A landscape with many valleys, sampled at points; each row gives a point and its height.
A ball rolls from a point to the lowest of its 2 nearest points, and stops where none of them is lower. Distance is the straight distance between rows; heights are no part of it.
vos: [165  97 116 147 104 134 133 149 101 121 132 175 163 167 125 188  90 170
 201 124]  h=60.8
fesa: [134 148 112 184 135 139 113 115  52  79 105  98  88 161 159 135 122 127
 107  85]  h=57.5
Lufe: [173 109 123 152 117 173 101 143  80 112 125 179 119 157 151 157 109 143
 173 138]  h=30.3
paz: [ 75 120 150 111 155 193  69 137 121 106 121 139 145  84 139 132 118  65
 127 158]  h=45.4
vusop: [ 77 100 119 127 168 141 112  93 129  75 106 134 138 120 139 149 104  95
 124 101]  h=61.5
tob: [ 64 106 120 110 151 103 155 102 168 120 143 113 129  95 124 136 126  75
 127 132]  h=65.8
Lipet: [169 108 118 154  83  95 178 151 133 182 148 152 154 177 123 160 119 175
 179 129]  h=87.3
sidu: [158 148 138 153  83  92 155 147 134 207 144 109  80 145 145 123 177 106
 126 162]  h=82.0
kozep: [162 119 115 140 134 176  82 139  76  72  94 178 125 148 142 145  91 152
 163 111]  h=37.3
tig: [115 103 135 140 120 121 130 130 129 164 148 113  88 112 180 168 134  43
 178 196]  h=57.4
gusez: [182 154 151 127  98 156  80 155 107 145 153 141  99 118 143 108 169 123
 146 183]  h=36.0
vazaf: [ 84 101 114 136 149 116 118  96 125  91 124 136 158 125 108 168 103 133
 116  78]  h=58.8
liviv: [121 100 122 160 111 123 143 133 122 197 143 114 102 142 165 191 126  63
 166 179]  h=55.5
kosup: [ 94 155 135 111 129 138 126 132 142 147 138  98 150 109  94 105 153 140
  73 111]  h=66.8
dovif: [ 59 132 119 151 121 104 144 107 137 157 137  82 132 124 130 143 148  89
  93 124]  h=80.7
Val: [175 145 145 173  73 132 138 159 106 212 147 130 117 163 131 135 173 162
 121 148]  h=53.5
sano: [156 153 163  86 121 139  84 145 145 131 145 127  91  77 131  62 161  96
 143 197]  h=34.8
Rav: [169 156 136 116  94 115 148 162 145 185 146 139 157 149  96  93 162 201
 109 120]  h=66.1
tov: [ 93 128 121 155 113  79 181 109 144 181 129  88 111 139 131 144 154  79
 100 134]  h=81.6
sem: [ 81 127 155  74 173 153  99 114 166  81 113 123 134  67 129  80 112  72
 121 143]  h=33.9
pagur: [158  85 110 102 123  96 180 127 174 128 145 158 128 135 126 154 107 143
 195 130]  h=24.0
Sug: [137 152 145 141 101 118 122 139 122 168 154  99  86 110 163 113 176  75
 131 191]  h=61.9
pirak: [204 158 142 130 109 145  78 143  91 115 129 135  77 127 141  86 158 143
 138 159]  h=26.1
Pobaz: [152 169 136 123 148 142 107 131 110 101 116 108 108 118 116  75 133 152
  95 106]  h=74.6
todut: [ 51 149 118 148 133 115 134 106 130 150 133  78 145 113 116 134 162 102
  56  96]  h=77.5
voram: [127 122 105 161 148 109 130 102 106  73 110 124 137 159 115 141 111 166
 100  56]  h=30.6
fetu: [138 128 129 140  84 106 161 151 151 226 143 134 118 149 126 141 163 127
 130 170]  h=84.3
loviv: [ 70 161 129 142 136 143 104 108 109 115 127  78 137 108 118 110 152 107
  53 109]  h=72.9
Zuf: [147 114 130  93 147 143 105 150 151 107 119 166 190 121  74 117  93 206
 134 106]  h=43.5
Nedez: [145 135 121 176 123 156 109 119  63  95 116 132  98 161 160 156 115 121
 138 109]  h=52.5
Fipe: [103 107 119  74 136  76 183 129 206 157 150 128 127 109 109 109 140 107
 123 135]  h=69.2
likep: [124 148 150 118 105 174 105 170 143 184 159 134 181 114  83 119 153 180
 103 146]  h=76.6
tak: [136 119 102 165 129 102 151 104  99 103 125 126 146 167 127 169 116 166
 137  72]  h=35.8
gub: [156 116 123 145  90 108 161 142 131 179 147 129 123 159 135 160 141 141
 148 141]  h=86.1
binef: [103 128 145  69 179 158  81 126 169 105 119 143 165  81  87 104 108 136
 101 127]  h=59.2
pumen: [119 100 140  96 162 168  98 124 144  72 104 167 139 109 139 131  97 107
 147 125]  h=52.1
Raruk: [ 61 101 123 108 173 120 131  95 159  84 128 130 139 105 133 133 106  67
 138 125]  h=63.8
Dudab: [138 139 113 108 150  86 154 113 152 106 114  94 128 130  97  80 147 174
  79  76]  h=58.1
luta: [181  86 125 125 121 127 130 139 130 113 133 184 105 144 160 163 105 111
 213 163]  h=17.3
zakeb: [172 134 111  95 172 127 117 114 138  73  91 137 140 132  94  87  91 197
 101  80]  h=52.3
sos: [157 147 119 185 101 127 143 134  85 158 133  96 101 169 146 138 161 144
 101 115]  h=54.5
Riza: [132 155 132 102 119  92 157 138 171 155 139 104 103 120 112  73 167 139
 101 136]  h=73.2
Munil: [111 163 141 165 128 154 108 111  55  83  99  96  87 118 178 118 123  71
 105 136]  h=35.0
Lovuf: [128 131 129  75 139 100 173 131 190 149 145 119 123 115  94  83 149 144
 109 116]  h=71.0
mubas: [128 118 133  81 164 156  89 137 151  92 110 154 151 108 104 107  97 143
 123 114]  h=55.8
nonom: [157  94 109 110 111  78 185 130 173 182 151 145 117 140 133 155 124 125
 190 151]  h=27.2
gepin: [ 97 113 131 121 114 138 136 146 154 189 161 138 152 111 126 163 140 105
 135 164]  h=47.2
Gofib: [154 169 110 166 140 133 113 105  74  75  92  87  97 146 151  94 128 139
  93  85]  h=62.1
vaki: [147 145 131 135  98 106 177 145 153 181 135 125 141 152 106  90 173 175
  85 109]  h=70.1
nizi: [110 124 124 128 121 119 157 129 147 155 145 118 117 126 125 140 141 103
 132 145]  h=42.1
pag: [167 159 129 119 125 137 124 144 116 132 129 114 107 129 126  88 156 162
 116 122]  h=77.9
zun: [138 172 127 140 157 151  98 115  92  76  93 101 133 131 107  83 131 170
  67  82]  h=70.6
kevik: [175 152 168 107  99 161  53 149 121 134 145 137  90  94 145  73 172  92
 157 213]  h=39.4
Gek: [125 118 111 149 111  75 177 112 132 169 129  93  84 152 161 162 140  83
 133 146]  h=83.4
dif: [121 126 131  90 133 141 115 144 157 133 138 146 193 116  73 127 121 190
 105 111]  h=37.8
nibub: [172  73 124 106 130 118 162 137 149 107 139 186 122 141 135 154  92 140
 216 147]  h=21.0
Der: [ 90  93 132 138  98 122 155 142 161 227 145 139 143 131 131 189 133  95
 148 173]  h=50.6
bis: [113 147 143  75 161 124 115 132 166 105 121 119 115  91 110  70 129 124
 111 135]  h=20.4
Kogo: [190 155 120 156 125 164  98 143  62  94 104 135 100 154 147 111 127 169
 124  98]  h=25.8
Liles: [116 137 106 130 154 118 138 100 122  88 112 109 118 137 124 117 125 138
 109  86]  h=22.3
nidu: [117 175 121 163 155 142 106  96  90  78  87  82 114 128 136  92 130 130
  67  83]  h=66.3
Dafa: [145 103 116 113 154 157  99 118 119  68  98 181 162 140 116 147  75 171
 144  93]  h=51.8
pup: [132 151 123 151 111 114 160 132 123 162 136 106 116 148 130 112 165 144
  90 111]  h=74.4
pagu: [112 149 129 159  94  84 172 133 142 202 127  93 100 148 141 123 172 103
  98 146]  h=79.0
tagok: [175 146 142 137  83 141 132 166 123 186 157 146 149 147 109 119 164 185
 125 139]  h=61.2
guga: [148 153 155  65 147 133 107 138 164 109 131 125  96  76 120  57 137 115
 120 164]  h=28.3
Nezag: [ 55 122 116 125 168 100 147  71 126  61 106  94 118 101 140 131 109  60
 102 104]  h=30.9
bati: [170 123 127 114 104 120 143 157 140 135 146 160 174 144  90 111 117 214
 152 114]  h=31.2
muzek: [134 134 139 139 110 106 131 130 114 157 150  94  77 111 177 129 151  40
 155 202]  h=59.3
Mubol: [136  95 113 127 134  80 170 109 156 118 135 128  83 131 162 157 105  84
 193 145]  h=33.6
Tigu: [ 64 101 125  90 135  90 165 112 196 157 152 111 132 101 119 130 140  70
 120 148]  h=67.5
siza: [ 71 140 144  96 165 162  84 125 145 109 121 108 160  71 100 100 128 123
  69 128]  h=64.0
keb: [ 89  78 107 139 122 101 157 115 153 158 139 133 154 141 124 206 108 114
 159 129]  h=56.1
Fer: [118 116 115 126 141 107 159 111 137 115 145 123  93 124 143 139 122  89
 151 140]  h=37.4
Sabi: [101 101 156  97 159 180  74 129 141  88 107 166 145  95 154 130  95  68
 152 153]  h=49.1
Fule: [193 175 134 156 123 151  89 130  74  96 108 123  76 131 158  70 139 141
 119 125]  h=37.5
Goz: [156 142 125  77 161  95 141 121 162  91 114 125 125 128  89  72 120 184
 107  92]  h=55.4
mep: [124 171 152 136 137 149  93 106  75  83 105 100  84  94 166  79 133  75
 112 164]  h=25.6
Vazo: [ 73  89 131 146 105 109 143 134 142 209 148 107 122 126 148 204 128  62
 141 173]  h=53.1
toz: [105 152 132 106 149 108 139 112 128  90 120  98 112 106 124  85 128 115
 108 112]  h=9.3
saz: [174 140 117 153 138 158  93 120  77  58  83 153 110 161 150 116  93 165
 136  86]  h=37.2
sazo: [ 85  96 109 150 137 127 106 112 115  75 120 152 187 141 105 191  86 153
 129  67]  h=56.4
veli: [145  81 116 144  95 124 146 152 131 157 151 172 182 156 114 188  90 167
 198 140]  h=59.4
Vumi: [106  78 106 132 148 147 112 107 122  65 111 180 178 142 121 177  70 150
 162  86]  h=54.2
gubim: [155 129 119 111 157 144 100 126 117  80 109 156 169 135  98 125  93 205
 126  82]  h=48.3
Tuzad: [112 158 131 105 151 118 129 116 156 119 119  99 134 110  87  69 140 155
  62  94]  h=61.8
feg: [144 100 118 119 118  87 173 129 166 164 142 132  92 122 155 156 130  81
 190 165]  h=30.7
dadav: [ 64 125 146 104 168 168  85 111 131  86 110 120 140  84 135 114 114  71
 108 128]  h=40.3
deki: [156 102 110 168 118 149 126 141  77 100 118 175 167 175 129 189  88 182
 172  99]  h=62.7
zekap: [139 153 142 189  81 133 133 146  86 203 140  99 113 168 147 141 177 137
  91 127]  h=62.6
didub: [124  85 115 150 101 115 154 133 129 157 145 148 152 157 133 205 107 136
 171 132]  h=57.7
zenel: [137 126 131  81 130 109 146 154 170 156 145 146 172 124  75 108 132 183
 112 115]  h=31.3
Podis: [106 157 160  75 165 158  88 108 140  68  92 116 123  69 139  56 102  84
  98 154]  h=25.5
legaz: [199 115 132 140 103 155 108 145  89 123 138 180  95 150 165 161 113 120
 209 162]  h=23.1
vudir: [176 153 143 154  90 139 114 155 104 174 150 124 102 142 142 130 165 137
 140 158]  h=44.9
Vuson: [123 122 131 147 135 168 100 130  88  96 115 146 112 134 162 149 108 110
 138 124]  h=47.7
tunin: [ 97 128 131 163 142 165 102 117  74 102 116 113 109 123 168 154 118  69
 131 137]  h=42.5
barus: [120 177 164 100 143 165  77 109 101  67  87 105 104  71 158  60 118  74
  99 163]  h=13.4
Meb: [ 99  75 128 130  99 109 165 145 170 213 152 152 178 134 116 199 118 115
 170 159]  h=52.6
tiz: [ 68 145 127 117 153  99 148  85 132  79 123  81 117  97 137 101 129  76
  86 118]  h=23.0
konu: [143 115 118 110 114 103 170 140 157 143 140 153 162 148  93 131 128 191
 130 109]  h=25.2
duriv: [159 127 121 134 113 144 124 152 108 123 134 162 175 147 103 142 103 194
 152 114]  h=37.9
simir: [ 64 160 131 124 164 148  90 110 125 101 110  95 158  96 102 105 130 123
  60 101]  h=68.6
Sugu: [169 143 111 184 113 129 139 129  73 129 126 116 113 173 147 141 138 173
 130  89]  h=46.7
Volit: [101  79 112 119 113  87 178 123 187 176 152 151 171 135 110 174 116 136
 164 136]  h=54.3
vin: [101 147 144 110 111 153 117 160 159 183 146 124 163 111  86 112 161 155
  73 138]  h=72.1
Batek: [162 116 102 176 110 110 163 122  91 126 123 129 132 186 137 174 113 179
 158  91]  h=39.9

Where does a ball stop that starts at each point below?
vaki => pirak
dovif => barus
gepin => luta
pag => toz
nidu => barus
Lipet => Der
pumen => barus
vos => Der

Call two points neighbours if one is among the 2 nearest of the other. Go from one point of each pair to the other, from neighbour to neighbour, staying as low as possible. Name the highest point that can't be avoided.
toz, luta => kevik
luta, Kogo => kozep
pirak, barus => pag
konu, pagu => tov
konu, Kogo => vos
Kogo, pirak => Fule
